Each row is a point on a landscape with many valleys, with its height.
From any point a ball takes the steepest step (drop divided by distance) to one of its 3 nearest points. It stops when none of these is lower. Distance is the straight distance between rows; heights are no part of it.
Pob: [  4  17 -32 -19 -22  -4 -15   8  -4   6   4  12  18]  height 4.37
zila: [  2  13   2   4 -22   1  -5  10 -11   9  10  22  -7]  height 1.15
gupa: [ -9  -5   7   4  -4   4   0  -6 -10  -3  10  -7  -2]  height 2.65
sar: [  5  14  10   8 -20   9   3  10 -12  11   2  12  -9]  height 1.21
namak: [ -1 -22   6   3  16  14  -2 -19  15  -9  -9   0  -2]  height 1.53
nabev: [  1 -29   5  16  34  19   2 -21  14 -19 -20 -26  -8]  height 0.75
bufi: [  6 -12  33  25  36   2  13  -5  24   0 -18 -19 -18]  height 2.70
Badeg: [ -1 -26 -12   9  17   9  -5 -19  19 -11 -11  -1   6]  height 2.00
Zesu: [  4   6  31   4   4 -21  25  -5   2   9  -6 -12 -24]  height 3.58
Piz: [  7  11 -23 -10 -22  -6 -18   8  -2   2   3   9  11]  height 0.86
volus: [  9 -11  25   9  29   9  10  -6  21  -2 -12  -7 -15]  height 1.40
muv: [ -2  -3 -35 -13   0   3  -8  15  -4 -11   3  -9  26]  height 6.50
zeru: [  0  17   6  -2 -26  -3   5  11 -16  17  10  29 -12]  height 1.22
Fuvam: [  0 -30  -4  16  21  18  -3 -19  18 -15 -18 -12   0]  height 2.53
fevi: [  7   6 -21  -5 -19  -2 -16  10  -1  -4   3   0  12]  height 1.07
Punot: [  6 -12  25  24  38   6   8 -11  21  -4 -17 -27 -18]  height 3.03
Repob: [  6  -5  29   2  19  -5  21  -7  15   2  -4  -4 -20]  height 1.04
tumas: [  2  14  -8  -3 -23  -7 -14   6  -8   5  11  23   1]  height 3.09
Midem: [ -5  12 -52 -22 -18  12 -13   6  -9  14  10  14  33]  height 0.97
Sof: [  5  19  20   8 -12   3  15  12 -11  14 -10   2 -17]  height 1.31
kameg: [ -5 -21   4  -1  16   8  -3 -20   9  -8  -3   4   1]  height 1.32
Gelid: [ -9  23 -40 -25 -21   4 -12   8 -13  10   8  20  31]  height 0.66
fevu: [ -1  22 -14 -15 -24 -13 -16   7 -13   6  12  23   9]  height 5.95
vaba: [ -6  22  -7 -12 -25 -15  -9  11 -21   7  16  26   2]  height 4.35
Kasi: [-13 -16  -2  -2  10   0  -5 -14   5  -8   2   3   9]  height 2.12
Fod: [ -4  -4  -2   7 -11   0  -6   4 -11  -6   8  -5   4]  height 2.20
ran: [  3 -18  17  17  41  13   3 -15  16 -11 -15 -30 -17]  height 2.92
busi: [ -7  -4  14  -3   8   4  11 -13  -3  -1   4  -5  -8]  height 1.55
Desu: [  8 -15  17  14  34  16   3  -9  20  -9 -15 -16 -15]  height 1.81
Mosa: [  3 -10  21  -4  20   7  13 -10  12   0  -2  -2 -12]  height 0.83
fip: [ -2   4 -57 -20 -14  17 -15   7  -6  11  15   6  31]  height 1.01
tumo: [-11 -15 -14  -4  18  -6  -8 -13  11 -10  -1   0  20]  height 1.05
bez: [  4   0  30   2  12 -14  24  -4  12   5  -2  -8 -22]  height 2.02
medat: [-11  -7  -9  -1   3  -6 -10  -2  -5 -11   4  -9  19]  height 4.65
fal: [-15 -14  -9  -4  10  -7  -8  -5   1 -11   2  -3  17]  height 3.98
ruzif: [  2  -2 -25  -6  -6  -2 -11  12  -4  -8   3  -7  21]  height 6.00
lusor: [ -2   5   9   7 -12   7   1   4 -14   5   5  -4  -7]  height 1.27
zev: [ -1  13  18   4  -4   1  16   2  -9  12  -4 -10 -17]  height 1.56
zag: [-10 -11   0   1  -1  -3  -7  -4  -9 -10   5  -5   9]  height 3.12
Rabo: [-10 -10   8  -3   8   4   2 -15  -1  -5   4  -2   0]  height 1.35
Buret: [ -7  30 -17 -24 -29 -16 -13  17 -30   1  12  17  14]  height 7.79
Bik: [  4  -1 -16   2 -14  -4 -13  10  -3  -6   3  -5  13]  height 4.93
Rumad: [  6 -10  43  26  26  -7  20   1  23  -1 -19  -8 -20]  height 2.38
Mel: [ -6  29  -7  -9 -37 -19 -10  24 -43  11  19  18  -3]  height 5.78
fiti: [  1   5   2  10 -16   6  -7   7 -10   2   8   4   0]  height 1.46
fodeb: [ -3 -12  12  -4  16  10   7 -16  11  -5   0   2  -7]  height 1.06
rorov: [ -7  -7 -20  -6   6  -5 -10   8  -2 -12   3 -11  24]  height 6.14
Tefo: [  7  10 -32 -13 -19  -1 -15  10   1  -1   4   3  17]  height 4.19
vip: [  3  15  14  10 -15   9   9  12 -14  12  -1   5 -15]  height 1.23
nat: [ -7  23   0 -10 -29 -16  -2  11 -31  14  20  27  -7]  height 5.17
tope: [  7   8 -13   3 -23  -3 -15   9  -2  -2   5   6   7]  height 3.74
nagug: [ -1 -27  11  12  46  13   5 -26  14 -19 -16 -33 -14]  height 3.19
buvi: [  7  -8  41  15  20 -10  24   1  22   1 -12  -4 -21]  height 2.10
kozu: [ 11  -9  31  10  24  -5  17  -1  21   0  -9  -5 -18]  height 1.67
Mene: [  7 -12  50  21  13 -16  28  -2  18   0 -15  -2 -24]  height 2.47
liv: [  5   9 -45 -23 -17   8 -11   7  -4  10   6   7  26]  height 1.12
divo: [ -3   7  19   2   2  -1  17  -4  -8   8   0 -14 -15]  height 1.73
Kizut: [  4   5  -7   9 -19   1 -11   8  -8   0   6   3   4]  height 2.13
vek: [ -1  17   0  -4 -26 -10  -5   8 -15  11  15  29  -6]  height 1.54
fir: [  5   0 -46 -18  -9  12  -9  12  -2   0   6  -7  25]  height 1.86
fulus: [ -9 -22  -8   1  16   2  -5 -17  13 -10  -5   5   8]  height 1.90
Seleb: [  0  16  26   9  -2 -11  20   1  -6  15  -7 -14 -21]  height 2.69
bitog: [  6  -2  37   8  10 -21  30  -4  13   5  -6  -5 -25]  height 3.05
piv: [  8 -13  19   4  26  13   6 -11  17  -4 -10  -3 -15]  height 1.14
pupam: [ -4  27 -28 -25 -25  -6 -14   9 -14   6   6  16  23]  height 3.79
dafa: [  7   3 -37 -14 -12   4 -13  14   0  -3   3  -8  22]  height 3.18

Call two points neighbours if one is among the 3 nearest of the other. Go from one point of each pair to the other, from neighbour to neighbour, staying as low as possible. Name the highest point that can't be avoided.
zila / nabev: Fuvam
Mosa / Piz: tope
Piz / Gelid: Tefo
zila / Mosa: divo
zila / tumo: fulus

Two balls start at each pair of points below. Name the first point that both come to, or write never.
Badeg / Desu: Mosa
Punot / kozu: Mosa
ran / divo: never
fir / fip: Midem
